Each scene shows the same named points in several views. A view is turned or mirrored, and shifted as a whole, has a little noise and may leave points out.
In the rows, zero is written as 128.

Scene 1
View 1
Q478: [114  90 102  97 113 138 121 133 146 123 108 147 122 156 144 104 131]
Q441: [ 93  91 120 110 114 122 118 133 132 135 133 151 107 146 139  91 129]
Q29: [107  76 100 105 105 115 107 134 130 119 122 156 122 183 154  86 141]
Q436: [ 92 104 141 108 124 133 137 128 133 143 129 144 100 119 126 104 118]
Q172: [105  90 109 115 111 126 105 137 145 135 136 156 114 158 145  92 129]
Q775: [126  74  71  82  99 139 112 135 139  99  88 150 138 197 154 105 148]
Q52: [107  78 107 106 103 119 107 136 132 126 127 155 118 173 147  88 138]
Q202: [ 68 105 180 114 137 120 157 126 106 147 140 137  86  93 114  97 115]
Q339: [ 86  86 137 107 117 112 120 131 110 130 130 154 112 156 137  83 137]
Q591: [121 105 108  87 123 165 149 131 160 124  89 129 119 126 135 134 118]
Q286: [ 82 109 166 109 136 135 155 126 128 148 127 135  91  93 116 107 112]
Q295: [ 94 110 145 115 126 140 139 129 148 155 134 139  93 103 127 115 110]
View 2
Q591: [134 165 139  87 141 111 132  88 162  98  63  70 140 139 147 131 168]
Q478: [156 173 148 121 136  81 128  78 129  92  72  96 146 128 161 129 177]
Q52: [182 176 157 161 131  48 124  72 104  87  90 126 142 114 173 130 173]
Q202: [132 149 142 169 179  86 113 126 165  83 113  77 160 155 120 116  91]
Q286: [138 149 134 145 171  99 123 122 171  90 103  74 157 151 121 114 102]
Q172: [175 168 141 149 135  72 135  86 126 105  88 108 142 115 157 119 165]
Q339: [157 166 154 160 153  61 116  90 125  77  94 105 153 138 149 127 146]
Q295: [149 152 127 140 156  99 131 113 163 105  99  79 153 137 131 113 121]
Q441: [167 160 141 165 154  76 128 105 144  95 101  96 148 131 144 113 132]
View 3
Q775: [170 120  98  92 196 113 106 164 123 147  71 161 151 116 170  61 103]
Q172: [124 106 112 115 163 105 133 145 106 163  91 166  96 121 131  94  99]
Q295: [ 87 104 118 136 153 109 149 129  96 169  99 167  69 119 120 114  84]
Q436: [ 97 104 119 134 151 108 147 139  98 156  96 162  88 121 123 108  86]
Q29: [154  98 109  99 163  95 128 163 119 152  95 156 131 127 132  67 110]
Q52: [151  97 112 101 160 100 127 164 117 148  93 156 125 125 127  72 108]
Q591: [103 127  99 126 197 126 130 128  99 167  70 167  98 105 168 106  73]
View 4
Q286: [103 147  40 136 152 118 109 154 107 116 139  91  65 135  98 187 135]
Q478: [ 98 186 118 131 131 132  99 131 109  73  95  74  79 104 102 155 120]
Q202: [ 89 156  41 139 154 101 105 168 107 127 155  93  68 137 104 192 136]
Q441: [ 88 190 106 131 129 116  91 140 113  92 121  79  66 100 104 172 127]
Q295: [112 155  57 124 136 130  99 143 106  99 129  88  61 123  94 188 139]
Q775: [ 91 202 165 137 129 134 106 119 107  53  67  62  96  95 104 124 113]
Q339: [ 73 192 108 142 135 100  96 148 115 102 127  82  72 108 111 162 124]
Q591: [124 156  85 124 146 156 121 125  94  67  83  78  87 123  89 154 122]
Q52: [ 81 208 136 136 122 115  91 134 117  81 105  72  75  88 109 158 120]
Q436: [114 156  51 124 140 131  97 142 108 102 129  89  61 124  91 189 139]
Q29: [ 76 212 141 136 118 112  90 133 118  77 101  70  76  90 111 151 118]

Which points are out of place in each view (at most two, in the order of its rows)? Write none if all are in place.
view 1 -> none
view 2 -> Q52, Q441
view 3 -> Q172
view 4 -> Q436
